Each row is a point on a landscape with many valleys, with its height.
From any point a ball rolls to the lowest of the 2 points nearest to it. It stops when none of these is lower. Distance is the straight distance between rows; heights are no part of it.
J172 (h 145): .07,-.07,-.11,-.08,.22,.26,.10,.06,-.18,.47,.15,.07,-.31,.29,-.20,.23,.30,-.26,.13,.24,-.12,.03,.26,.16
J331 (h 540): -.20,-.13,-.16,.06,.24,-.08,.03,.11,-.12,.33,.01,-.23,.07,.37,-.16,.24,.32,.07,.06,.45,-.01,-.07,.09,.13
J634 (h 213): .00,-.13,-.05,.03,.09,-.17,-.15,-.25,.10,.12,.06,-.03,-.12,.22,-.14,.11,.12,-.25,.03,.05,-.01,-.12,.01,-.14
J356 (h 202): .06,-.05,-.06,.13,-.01,.16,.13,.10,-.09,.16,-.03,.12,-.07,.19,-.09,.12,.15,-.25,.12,.17,-.14,.22,.03,.00
J184 (h 172): .03,-.15,-.14,.26,.07,.11,.14,.08,-.02,.42,.09,.06,-.16,.27,-.09,.20,.15,-.31,.19,.33,-.26,-.03,.10,.04
J161 (h 67): .16,.27,-.15,.39,-.29,.15,.10,.23,.06,-.23,-.06,-.16,.26,-.04,.01,.15,.02,-.12,.30,.29,-.16,.26,-.22,.09
J868 (h 281): -.13,.15,-.03,-.38,-.09,-.18,-.12,-.18,-.28,-.17,-.01,-.36,.13,.16,.05,-.05,.43,.05,-.26,.02,.24,.04,-.08,.02
J972 (h 434): -.30,-.14,-.06,-.05,-.11,-.23,.20,-.07,-.05,.35,-.06,.16,.15,.02,.09,-.11,.14,.39,-.11,-.02,.14,.08,-.23,-.12
J62 (h 255): .31,.27,-.02,-.09,.14,.46,.16,.40,-.32,.47,.30,-.07,-.15,.10,-.23,-.07,.12,-.45,-.03,.02,-.19,-.18,.20,.12
J154 (h 235): -.07,-.17,-.06,.04,-.04,-.11,-.03,-.40,.15,-.01,-.12,.10,-.25,.24,-.09,.18,.03,-.23,.11,.13,-.09,.09,.01,-.21
J837 (h 303): .15,.20,.04,-.16,.09,.45,.30,.35,-.39,.63,.28,.06,-.29,.07,-.16,-.02,.11,-.24,-.08,-.06,-.06,-.06,.34,.16
J688 (h 439): -.04,-.14,-.13,.30,-.18,-.13,.03,-.15,.30,.03,-.06,.04,-.05,.04,-.03,.19,-.09,.19,.36,.24,-.09,.11,-.13,-.10
J445 (h 458): -.41,-.21,-.09,-.14,.07,-.34,.11,-.18,-.09,.29,-.10,-.04,.08,.09,.07,-.10,.17,.41,-.26,.07,.21,-.15,-.12,-.19
J312 (h 562): .14,-.11,.09,.02,.23,.13,-.02,.31,-.02,-.35,-.03,.15,.25,-.39,.11,-.23,-.15,.18,-.05,-.21,.13,.10,.01,.25
J943 (h 583): .13,-.08,.18,.14,.05,.02,-.11,.25,.01,-.20,.19,.21,.22,-.49,.19,-.23,-.39,.28,-.06,-.37,.06,-.07,.06,.12
J510 (h 385): .06,-.28,.10,.32,.10,-.04,.06,.13,.27,-.04,-.06,.22,.10,-.14,.04,-.16,-.35,.14,.31,.00,-.22,-.09,-.08,.07
J381 (h 146): -.14,-.11,-.02,-.21,.14,-.04,-.03,-.12,-.20,.36,.09,.04,-.27,.07,.03,.05,.14,.06,-.29,-.11,.15,-.13,.19,-.02
J481 (h 378): .04,-.01,.17,.03,-.01,.19,.13,.12,.00,-.04,-.02,.19,-.10,-.13,.07,-.10,-.30,-.20,-.11,-.24,-.17,.01,.10,.01
J874 (h 126): .14,.15,-.14,.36,-.40,.10,.12,.23,.00,.06,.10,.01,.21,-.08,.02,.26,-.06,.09,.28,.17,.02,.32,-.09,.17
J108 (h 272): .23,.12,.03,-.17,.26,.36,.09,.09,-.06,-.08,.01,-.01,-.21,.07,-.16,-.08,.12,-.53,.05,-.02,-.15,.09,.06,.07
J115 (h 342): .29,-.03,-.08,.28,-.10,-.16,-.21,.09,.07,.18,.35,.08,.15,.01,-.21,.12,.21,-.30,.24,-.04,.08,-.09,-.13,.02
J774 (h 301): .19,-.32,-.02,.22,.22,-.09,-.27,.02,.03,.13,.12,.12,-.10,-.09,-.01,.12,-.15,.33,.03,-.12,.18,-.18,.24,.22
J717 (h 425): -.11,-.07,-.16,.25,-.23,-.13,-.08,-.35,.29,-.11,-.20,-.17,-.21,.13,.01,.29,-.20,.23,.25,.37,-.11,.00,-.02,-.18
J110 (h 526): .11,-.01,-.10,.22,-.02,-.04,-.20,.13,-.13,.39,.25,-.21,-.07,.12,.00,.32,-.03,.13,-.06,.12,.06,-.28,.31,.23
J33 (h 428): -.15,.06,-.07,-.10,-.15,-.06,.06,.05,.00,-.22,-.20,-.14,.35,-.02,.12,-.09,.17,.53,.10,.12,.23,.39,-.22,.13
J351 (h 447): -.01,.03,.21,-.18,.09,.11,.13,.10,-.10,.05,.00,.21,-.10,-.25,.13,-.26,-.16,-.25,-.34,-.40,-.06,-.10,.05,-.09
J768 (h 295): -.03,.21,-.02,-.21,-.05,.41,.28,.22,-.45,.51,.24,.19,-.23,.18,-.06,.15,.24,-.20,-.19,-.01,-.02,.16,.29,.11
J608 (h 496): -.18,-.08,.10,-.01,.05,.05,.28,-.03,.30,-.30,-.35,.07,.13,-.05,.03,-.23,-.26,-.09,.14,.12,-.27,.09,-.23,-.20
J246 (h 402): .25,-.05,-.03,-.15,.31,-.07,-.41,-.18,.09,-.04,.17,-.17,-.21,.03,-.24,.10,.12,-.24,-.02,-.12,.22,-.31,.13,.07
J881 (h 336): -.04,.08,-.13,.02,-.25,-.13,-.24,-.38,-.02,.07,.04,.06,-.26,.22,.07,.37,.04,.18,-.10,-.02,.16,.16,.13,-.03
J147 (h 625): .25,-.05,.24,.24,-.16,.08,-.01,.30,-.20,.25,.21,.23,-.06,-.26,.07,-.12,-.42,-.04,-.13,-.37,-.04,-.35,.31,.10
J51 (h 398): -.09,-.02,-.09,-.07,.02,.08,-.07,-.06,-.06,-.38,-.26,-.31,-.02,.03,.11,.24,-.02,.28,-.07,.22,.05,.20,.12,.22
J800 (h 289): -.07,-.22,.09,-.11,.14,-.21,-.05,-.41,.31,-.28,-.12,.23,-.02,.02,-.16,-.14,.01,-.30,.10,-.09,-.02,-.09,-.17,-.33
J138 (h 148): .06,.05,-.16,.14,-.15,.13,-.10,-.02,-.07,-.16,-.03,-.09,-.05,.07,.04,.37,.12,.03,.13,.26,.04,.40,.08,.22
J301 (h 190): .08,-.32,.08,.33,-.04,-.10,-.08,-.08,.13,.21,.03,.36,-.18,-.11,.12,-.03,-.41,.26,.10,-.18,-.08,-.12,.14,.00
J224 (h 370): -.17,.00,.10,-.39,.18,.06,.17,.02,-.18,-.13,-.19,.15,-.13,-.32,.17,-.32,-.06,-.11,-.48,-.33,.05,-.03,.00,-.08
J125 (h 299): .12,.08,.11,.31,-.31,.05,.01,.06,.17,-.10,.05,.12,.05,-.24,.10,.02,-.49,.00,.11,-.12,-.22,-.01,-.01,-.09
J860 (h 209): .17,.17,.05,-.02,.11,.21,.07,.14,-.17,.36,.21,-.13,-.10,.19,-.15,.02,.25,-.42,-.03,.02,-.11,-.20,.08,-.03
J408 (h 415): -.06,-.07,-.11,.09,-.12,-.04,-.22,-.19,.05,-.21,-.11,-.09,-.11,.05,.15,.26,-.12,.44,-.01,.10,.16,.18,.15,.14
J137 (h 240): .20,-.28,.01,.46,-.14,-.04,-.02,.07,.09,.31,.12,.32,-.07,-.06,.00,.10,-.25,.16,.26,-.05,-.03,-.01,.16,.09
J89 (h 380): -.01,-.03,-.10,.00,-.23,-.23,-.12,-.19,.00,.04,.12,.12,.14,.08,-.06,.08,.29,.07,.07,-.02,.29,.25,-.15,.00
J987 (h 118): .05,.25,-.21,.16,-.16,.14,.08,.17,-.22,-.16,.00,-.29,.12,.14,.04,.30,.25,-.07,.12,.38,-.02,.34,-.06,.26
J228 (h 432): -.10,-.12,-.08,.00,-.05,-.22,-.14,-.31,.13,-.08,-.10,.10,-.11,-.03,.11,.11,-.11,.50,-.06,-.01,.21,.07,.05,-.05
J332 (h 510): .28,.16,.11,-.19,.19,.37,.08,.41,-.30,.19,.17,.02,-.11,-.19,-.14,-.19,-.02,-.17,-.19,-.28,.09,-.16,.26,.24
J32 (h 253): -.06,.10,-.07,-.14,-.12,.24,.16,.00,-.30,.29,.07,.19,-.19,.23,.03,.23,.31,-.17,-.15,.05,.03,.36,.18,.09
J240 (h 210): .00,.06,.18,.12,-.11,-.05,-.13,.01,.25,-.18,.05,.13,-.03,-.29,.23,-.06,-.65,.11,-.06,-.23,-.24,-.24,.09,-.14
J664 (h 223): -.36,.03,.02,-.40,-.19,-.08,.24,-.25,-.11,-.26,-.33,.06,-.09,-.05,.26,-.18,.07,.23,-.21,-.09,.06,.33,-.16,-.17
J25 (h 353): .16,-.13,.19,.32,-.10,.09,.01,.06,.31,-.10,.03,.35,.04,-.26,.09,-.10,-.44,-.07,.32,-.15,-.28,.04,-.06,-.02
J780 (h 296): .14,.31,.10,-.21,.20,.33,.03,.33,-.25,-.19,-.04,-.25,.08,-.03,.03,-.13,.03,-.23,-.28,-.14,.02,-.02,.03,.18
J371 (h 263): -.06,-.16,.03,-.16,.11,-.04,.06,-.35,.12,-.21,-.14,.21,-.19,.11,-.12,-.07,.13,-.39,.01,-.02,-.08,.12,-.06,-.23
J796 (h 184): -.08,.28,.01,-.13,-.09,.17,.24,.10,-.25,-.15,-.14,-.11,.20,.19,.07,-.10,.27,-.23,-.15,.05,-.04,.31,-.22,-.01
J989 (h 566): .32,.04,.16,-.03,-.04,.24,-.01,.34,-.31,.26,.25,.24,-.12,-.27,-.03,-.12,-.20,-.13,-.15,-.37,.11,-.17,.30,.17
J310 (h 464): -.26,.12,-.18,.14,-.34,-.09,.22,-.04,.13,.17,-.10,-.21,.22,.19,.05,.13,.18,.25,.26,.40,-.14,.13,-.31,-.18
J272 (h 228): -.02,.18,-.03,.13,-.11,-.17,-.25,-.12,.35,-.49,-.01,-.36,.16,-.08,-.02,.13,-.27,-.04,.15,.15,-.21,-.22,-.15,-.16
J957 (h 486): -.14,-.07,.19,.09,.07,.02,.26,.10,.29,-.12,-.17,.12,.12,-.10,.08,-.30,-.36,-.24,.11,-.01,-.44,-.14,-.17,-.18
J617 (h 147): .08,.34,-.11,-.01,-.02,.25,.07,.26,-.31,-.03,.07,-.24,.16,.22,-.02,.17,.38,-.24,-.07,.22,.00,.18,-.03,.18
J740 (h 430): .35,.24,.02,-.32,.34,.22,-.12,.09,-.11,.10,.26,-.28,-.28,-.05,-.23,-.10,.12,-.40,-.08,-.16,-.04,-.35,.21,.13
J133 (h 298): .29,-.03,.14,.16,.06,.22,-.26,.02,.02,-.13,.06,.07,-.30,-.15,.06,.15,-.37,-.18,-.01,-.17,-.17,-.15,.35,.15
J718 (h 316): -.11,-.27,.08,-.09,.19,-.17,-.03,-.31,.35,-.42,-.21,.26,-.10,-.12,-.04,-.19,-.31,-.11,.14,-.02,-.12,-.10,-.02,-.29
J499 (h 178): .07,-.01,-.08,.03,-.10,.10,-.09,-.04,.03,-.40,-.14,.00,.03,-.01,.05,.18,.12,.11,.17,.10,.14,.52,-.02,.17
J415 (h 335): .11,-.06,.11,.05,.14,.00,-.29,-.09,.13,-.32,.05,-.07,-.15,-.10,.04,.11,-.26,-.09,-.10,-.10,-.05,-.19,.17,.02
J891 (h 193): -.21,.05,-.14,-.01,.00,-.17,.15,-.09,-.10,-.26,-.20,-.36,.33,.32,-.13,.01,.40,.01,.23,.53,-.08,.12,-.29,-.04
J118 (h 534): -.05,-.07,-.12,.03,.17,-.01,-.10,.20,-.17,.47,.21,-.18,-.08,.26,-.07,.27,.22,.09,-.09,.25,.02,-.18,.27,.22
J779 (h 465): .22,.31,.10,-.40,.23,.33,.10,.19,-.26,.29,.22,-.16,-.25,-.09,-.13,-.21,.05,-.31,-.28,-.29,.00,-.28,.17,.12
J365 (h 509): .25,.03,.08,.01,.02,-.07,-.22,.04,-.04,.06,.24,.07,.07,-.12,-.08,-.06,.07,-.21,-.13,-.31,.17,-.17,.05,.05
J163 (h 392): .12,.04,-.03,.16,-.19,-.15,-.24,-.23,.03,.22,.19,.22,-.23,.03,-.01,.19,-.18,-.04,-.11,-.22,.10,-.13,.14,-.15
J859 (h 445): -.23,.25,.06,-.09,-.31,-.10,.10,-.22,.51,-.24,-.18,-.10,.11,-.14,.09,-.15,-.32,.12,.21,.08,-.27,-.12,-.33,-.41
J799 (h 243): .28,-.10,.07,.25,-.01,.14,-.08,.14,-.05,.28,.16,.09,-.29,-.03,-.01,.12,-.25,-.19,.07,-.10,-.17,-.27,.34,.16
J794 (h 476): -.36,.09,-.17,-.03,-.35,-.24,.22,-.38,.13,.06,-.20,-.19,.05,.30,-.05,.11,.28,.21,.26,.43,-.16,.15,-.31,-.35
J975 (h 452): -.14,.00,-.10,.26,-.19,-.10,.14,-.06,.22,.15,-.05,-.11,.12,.16,-.06,.10,.03,-.05,.30,.32,-.22,.00,-.27,-.16
J683 (h 274): .13,-.26,.07,-.04,.26,.02,.07,-.03,.13,-.09,.00,.36,.01,-.05,-.10,-.18,.13,-.27,.15,-.12,.07,.22,-.10,-.01
J2 (h 206): -.21,.05,-.02,-.17,.20,-.10,.18,.01,-.17,-.27,-.29,-.43,.31,.33,-.10,-.11,.32,-.03,-.03,.43,-.02,.00,-.15,-.03
J511 (h 323): .27,-.27,.02,.27,.15,-.18,-.24,.04,.13,.20,.27,.17,.03,.02,-.23,-.05,.08,-.21,.29,-.12,.04,-.19,-.05,.04
J833 (h 552): -.21,-.35,-.04,-.05,.30,-.13,.24,.03,-.11,.40,.01,.22,.10,.18,-.06,-.11,.32,.14,.08,.15,.11,.10,-.02,-.03
J352 (h 212): -.26,-.01,-.03,-.22,-.05,.09,.22,-.18,-.19,.12,-.16,.06,-.25,.25,.09,.12,.20,-.06,-.18,.08,-.06,.25,.08,-.04
J554 (h 239): .18,.11,-.08,.10,.13,.33,.13,.22,-.10,-.14,-.08,.06,.06,.10,-.07,-.02,.16,-.44,.12,.12,-.13,.30,-.05,.11
J828 (h 326): -.14,.01,.06,-.15,.01,-.17,-.01,-.10,-.02,.05,.00,-.02,.04,-.06,.07,-.12,.04,-.11,-.24,-.22,.07,-.17,-.15,-.15
J293 (h 315): -.19,.12,-.18,-.18,-.25,-.12,-.22,-.30,-.20,-.03,.00,-.23,-.18,.33,.10,.37,.23,.15,-.23,.17,.17,.11,.20,.09
J357 (h 136): .09,.27,-.01,.39,-.25,.24,.12,.27,.17,-.33,-.05,-.18,.25,-.21,.11,.06,-.32,-.06,.22,.14,-.30,.09,-.18,.02
J16 (h 196): -.02,.24,.03,.20,-.21,-.02,-.01,.09,.34,-.33,-.06,-.26,.20,-.18,.10,.04,-.36,.07,.16,.13,-.34,-.15,-.19,-.13
J267 (h 279): -.09,.19,.06,-.16,-.04,-.08,.06,.03,-.18,.20,.10,-.23,.09,.13,.00,-.01,.26,-.20,-.27,-.12,.06,-.13,-.09,-.11
J177 (h 242): -.03,.19,.01,-.08,-.10,-.17,.00,.01,-.14,.52,.35,-.19,.05,.23,-.08,.09,.29,-.21,-.22,-.08,.08,-.34,-.05,-.19
J515 (h 314): .15,.11,.15,-.05,.03,.27,.08,.12,.04,-.21,-.01,.11,-.11,-.04,-.02,-.05,-.09,-.55,-.04,-.15,-.22,.07,-.01,-.03
J844 (h 302): .23,-.33,.05,.03,.29,-.09,-.15,-.06,.15,.04,.15,.32,.04,-.09,-.20,-.23,.09,-.26,.17,-.20,.04,-.16,-.06,-.02
J676 (h 122): .00,-.14,-.06,-.24,.48,.32,.18,.03,-.16,.40,-.05,-.02,-.44,.29,-.21,.04,.26,-.20,.03,.27,-.16,.00,.30,.10
J578 (h 470): .00,.19,-.01,-.04,-.21,-.04,-.09,.21,-.18,-.12,.02,-.31,.27,-.08,.15,.08,.03,.24,-.22,-.06,.29,.10,-.06,.21
J715 (h 473): -.23,.15,.03,.04,-.20,.03,.31,-.13,.46,-.19,-.30,-.04,.11,-.01,.04,-.19,-.17,-.03,.27,.20,-.38,.06,-.39,-.39
J539 (h 144): -.05,.18,-.06,.02,-.18,.02,.17,.03,-.04,-.12,-.03,-.04,.24,.15,-.02,-.02,.30,-.19,.11,.12,-.04,.32,-.31,-.05
J584 (h 86): -.01,-.19,.17,.24,-.04,-.05,-.09,.02,.11,.09,.04,.30,-.12,-.30,.26,-.14,-.65,.31,.00,-.31,-.24,-.30,.20,-.03
J730 (h 244): .00,-.21,.07,-.05,.17,.09,.13,-.06,.13,-.29,-.20,.30,-.02,-.10,-.01,-.16,-.06,-.03,.17,-.06,-.01,.35,-.07,-.02
J685 (h 521): -.14,-.19,.01,-.14,.07,-.20,.02,-.16,.10,-.29,-.25,.05,.22,-.03,-.05,-.21,.17,.20,.13,.05,.18,.21,-.25,-.07
J39 (h 139): -.32,.03,-.01,-.21,-.24,-.02,.21,-.30,-.09,.01,-.30,.00,-.20,.13,.22,.03,.01,.21,-.20,.03,-.03,.32,-.03,-.14
J750 (h 472): .15,.04,.09,-.04,-.16,-.09,-.10,-.07,-.13,.22,.28,.38,-.05,-.10,-.05,-.08,.03,-.21,-.21,-.48,.24,-.01,.06,-.08
J315 (h 431): -.04,-.21,.13,.17,.30,-.06,.00,.35,.16,-.10,-.08,-.10,.20,-.19,.11,-.15,-.34,.21,-.01,-.02,-.13,-.30,.03,.15
J302 (h 258): -.06,.33,-.15,.13,-.70,.22,.19,-.06,.21,-.04,-.10,.03,.06,-.12,.15,.14,-.01,.41,.30,.14,-.01,.45,-.24,-.09
J406 (h 344): .10,-.29,-.04,-.09,.32,-.18,-.31,.03,-.08,-.03,.11,.24,-.01,-.34,.04,-.18,.02,.30,-.19,-.34,.40,-.16,.09,.12
J883 (h 211): .15,-.12,-.03,.04,.13,.18,-.04,.04,.00,-.28,-.09,.17,.00,-.08,.03,.06,.03,-.05,.10,-.02,.11,.39,.07,.17
J967 (h 198): -.03,.11,-.03,-.27,.09,-.02,-.08,-.02,-.27,.50,.31,-.15,-.19,.17,-.09,.08,.32,-.08,-.31,-.05,.20,-.27,.14,.00
J830 (h 547): .03,-.18,.01,-.17,.42,-.02,-.03,.17,.01,-.39,-.16,.18,.18,-.33,.01,-.33,.08,.10,-.11,-.15,.19,.12,-.12,.12
J451 (h 343): -.11,-.14,.02,-.02,-.03,-.23,-.13,-.47,.34,-.23,-.13,.32,-.26,-.10,.05,-.05,-.37,.12,.06,-.12,-.11,-.07,-.04,-.38
J997 (h 389): .21,-.08,.04,-.21,.47,-.07,-.28,.01,.05,-.15,.14,-.12,-.03,-.08,-.28,-.16,.19,-.26,.03,-.15,.18,-.33,.04,.10
J411 (h 373): .00,-.24,.07,-.19,.44,-.12,-.16,-.11,.07,-.27,-.08,.00,-.04,-.09,-.16,-.17,.09,-.15,-.01,-.04,.12,-.22,.06,-.02
J492 (h 448): -.14,.10,-.07,-.14,-.21,-.14,.01,.04,-.18,-.06,-.06,-.11,.19,.01,.15,.05,.15,.47,-.15,.02,.32,.31,-.08,.15
J940 (h 320): .16,-.25,.00,.02,.33,-.18,-.28,.08,-.06,.19,.17,.02,-.02,-.16,-.04,-.10,-.01,.23,-.12,-.16,.25,-.34,.17,.24
J188 (h 200): .19,-.26,-.03,.20,.14,.05,-.05,.05,.01,.42,.12,.07,-.24,.15,-.10,.10,-.03,-.19,.21,.05,-.16,-.21,.23,.09
J18 (h 512): .06,.08,.02,.22,-.04,.00,-.07,.24,-.03,.10,.08,-.24,.09,-.02,.02,.19,-.11,.11,-.07,.05,.03,-.13,.11,.18
J842 (h 181): -.01,.22,-.25,.27,-.53,.06,.05,.00,.08,-.02,.02,.00,.11,-.06,.03,.27,.07,.36,.37,.27,.06,.49,-.16,.10
J70 (h 413): .26,.13,-.07,-.33,.28,.13,-.23,-.06,-.09,.05,.18,-.26,-.29,.06,-.26,.11,.26,-.30,-.01,-.05,.13,-.10,.22,.16
J932 (h 338): -.05,.24,-.01,.14,-.43,.16,.23,.05,.25,-.10,-.14,.06,.15,-.21,.17,-.07,-.17,.38,.23,.02,-.03,.33,-.25,-.09
J984 (h 379): -.09,.04,-.03,-.14,.16,.22,.11,.11,-.17,-.29,-.30,-.30,-.07,.12,.10,.09,.01,.01,-.20,.21,-.02,.13,.16,.16
J6 (h 173): .08,.32,-.05,-.13,.11,.31,.18,.30,-.38,.25,.11,-.22,.03,.29,-.08,.09,.35,-.35,-.12,.19,-.12,.01,.05,.08
J127 (h 356): .14,-.10,.03,-.11,.35,.01,-.23,.00,.08,-.48,-.09,-.12,.04,-.11,-.05,.02,-.03,-.07,.00,-.02,.10,-.04,.10,.12
J838 (h 404): -.19,-.18,-.05,.04,-.06,-.22,.07,-.11,.04,.15,-.04,.22,.04,-.13,.13,-.08,-.11,.46,-.09,-.13,.21,.07,-.10,-.05
J999 (h 408): -.10,-.06,-.11,.23,-.25,-.07,-.07,-.43,.34,.01,-.16,.05,-.29,.02,.07,.22,-.39,.32,.13,.11,-.16,-.03,.04,-.25
J252 (h 409): .03,-.18,.05,.30,.04,.00,.14,.31,.16,.02,-.08,.00,.25,-.14,.11,-.09,-.29,.30,.14,.04,-.09,-.03,-.07,.16
J455 (h 487): -.29,.03,-.07,.01,-.24,-.18,.17,-.33,.33,-.18,-.28,-.24,.10,.15,-.13,-.07,.04,.19,.39,.42,-.15,.01,-.31,-.35
J372 (h 493): .12,.23,.00,.14,-.23,.15,.03,.41,-.23,.04,.14,-.30,.26,-.03,.08,.13,-.08,.10,-.20,-.04,.18,.00,.09,.23
J504 (h 297): -.30,.05,.08,-.47,.07,-.03,.16,-.14,-.25,-.29,-.31,-.02,-.07,-.13,.25,-.21,.08,.10,-.45,-.18,.08,.11,.00,-.04
J251 (h 363): -.02,-.03,-.11,.09,-.24,-.15,-.20,-.26,-.08,.32,.18,.32,-.19,.13,.07,.19,-.09,.27,-.14,-.20,.26,.06,.13,-.03
J840 (h 561): -.14,-.25,.02,.09,.22,-.17,.16,.18,.03,.37,.00,.01,.22,.14,-.05,-.16,.17,.00,.02,.11,-.05,-.15,-.12,-.02
J453 (h 503): -.20,-.04,-.06,-.11,-.17,-.20,.02,-.28,.34,-.27,-.25,-.03,.16,.02,-.04,-.14,.05,.33,.27,.17,.06,.09,-.27,-.23
J243 (h 176): -.08,.03,-.07,.03,-.08,-.20,.01,-.06,.08,-.18,-.06,-.20,.31,.17,-.14,-.01,.36,-.03,.22,.27,.04,.18,-.32,-.06
J263 (h 346): -.05,.13,.12,-.14,.22,.28,.04,.18,-.11,-.36,-.22,-.23,.01,-.07,.16,-.05,-.15,-.08,-.27,.00,-.07,-.02,.13,.16
J641 (h 536): .28,.05,.07,-.17,.29,.16,-.13,.20,-.11,-.03,.18,.04,-.08,-.22,-.09,-.19,.00,-.15,-.12,-.30,.14,-.19,.13,.20
J418 (h 280): .16,-.21,-.03,.37,-.01,-.28,-.33,-.03,.16,.15,.23,.03,.04,.02,-.03,.13,-.20,.22,.10,-.03,.07,-.30,.11,.06
J667 (h 611): .25,-.04,.25,.26,-.18,.02,-.28,.19,.05,-.19,.27,.36,.12,-.48,.14,-.12,-.58,.20,.07,-.42,-.05,-.16,.16,.00
J711 (h 535): -.15,-.24,.01,-.27,.33,-.21,.04,-.07,-.04,-.32,-.21,.12,.22,-.12,-.10,-.37,.26,.10,-.04,-.06,.26,.06,-.19,.00
J532 (h 187): -.02,-.23,-.05,-.09,.18,-.07,-.05,-.22,-.05,.27,.04,.10,-.30,.18,-.07,.10,.07,-.10,-.07,.03,.03,-.13,.20,-.04
J861 (h 361): .13,.07,-.19,.21,-.32,-.31,-.25,-.09,.06,.14,.30,.03,.23,.09,-.15,.20,.25,-.05,.20,.01,.21,.09,-.18,.01
J936 (h 397): -.11,.26,-.01,-.05,-.34,-.01,.06,-.04,.19,-.26,-.14,-.19,.31,-.20,.13,-.12,.00,.49,.19,.08,.10,.23,-.35,-.07
J953 (h 665): .25,.01,.16,.30,-.19,.00,-.07,.40,-.23,.23,.24,.04,.11,-.28,.05,.04,-.33,.21,-.14,-.33,.12,-.30,.33,.21
J129 (h 229): -.22,.15,.07,-.33,.18,-.06,.06,.06,-.17,-.41,-.24,-.43,.24,.14,.01,-.21,.17,-.13,-.22,.18,-.06,-.16,-.11,-.06
J131 (h 456): -.06,-.08,.20,.10,.18,.08,.16,.27,.13,-.08,-.19,-.04,.12,-.11,.11,-.21,-.37,-.05,-.02,-.03,-.32,-.25,.01,.02
J80 (h 256): -.03,.09,.04,-.42,.24,-.07,-.06,.03,-.23,-.24,-.08,-.36,.14,.13,-.10,-.14,.39,-.10,-.20,.07,.17,-.10,-.06,.06
J915 (h 371): -.02,-.18,-.02,-.02,.10,-.32,-.19,-.13,.04,-.02,.06,.22,.06,-.28,.05,-.17,-.11,.34,-.14,-.29,.26,-.15,-.06,-.03
J605 (h 545): -.16,-.17,-.13,.04,.20,-.05,.09,.15,-.16,.46,.13,.15,.11,.28,-.12,.11,.39,.04,.16,.34,.01,.11,.02,.10
J417 (h 412): -.30,.15,.12,-.11,-.12,-.26,.04,-.24,.34,-.16,-.12,-.11,.08,-.06,.11,-.20,-.31,-.06,-.06,-.09,-.25,-.26,-.23,-.43
J550 (h 372): -.31,-.02,.13,-.25,.07,-.18,.10,-.20,.08,-.18,-.15,-.01,.04,-.10,.12,-.24,-.14,-.08,-.26,-.12,-.11,-.20,-.14,-.28
J269 (h 427): .16,.09,.06,-.10,-.13,.04,-.19,-.19,-.10,.21,.23,.20,-.37,-.01,-.03,.09,-.05,-.22,-.28,-.37,.15,-.12,.25,-.09
J468 (h 241): .01,.29,.09,-.15,.00,.28,.20,.33,-.34,.02,-.01,-.11,.16,.03,.07,-.12,.14,-.23,-.24,-.08,.00,.14,-.02,.07
J213 (h 300): -.15,.15,-.10,-.29,-.19,-.22,-.17,-.23,-.24,-.06,.05,-.40,.02,.33,-.02,.24,.44,.00,-.15,.19,.16,.03,.04,.03
J239 (h 375): -.20,.07,-.02,.04,-.31,-.17,.01,-.51,.43,-.02,-.17,.22,-.26,.01,.08,-.01,-.34,.26,.11,-.06,-.16,-.06,-.15,-.46

Two balls start at each pair of points below. Name the first point that both come to, or write none.
J915 and J750 => none
J269 and J779 => none
J685 and J492 => none
J408 and J999 => none
J715 and J239 => J381

Where does a ball stop that starts at each point below?
J312 => J381
J365 => J539
J861 => J987
J608 => J381
J451 => J381

Call two points neighbours if one is among the 2 nearest of the other. Go from one point of each pair to the other, from neighbour to neighbour, staying as low as possible. Name the highest point that can't be avoided.
J539 and J987 => J89
J584 and J539 => J228
J184 and J539 => J351
J184 and J381 => J532
J39 and J987 => J837
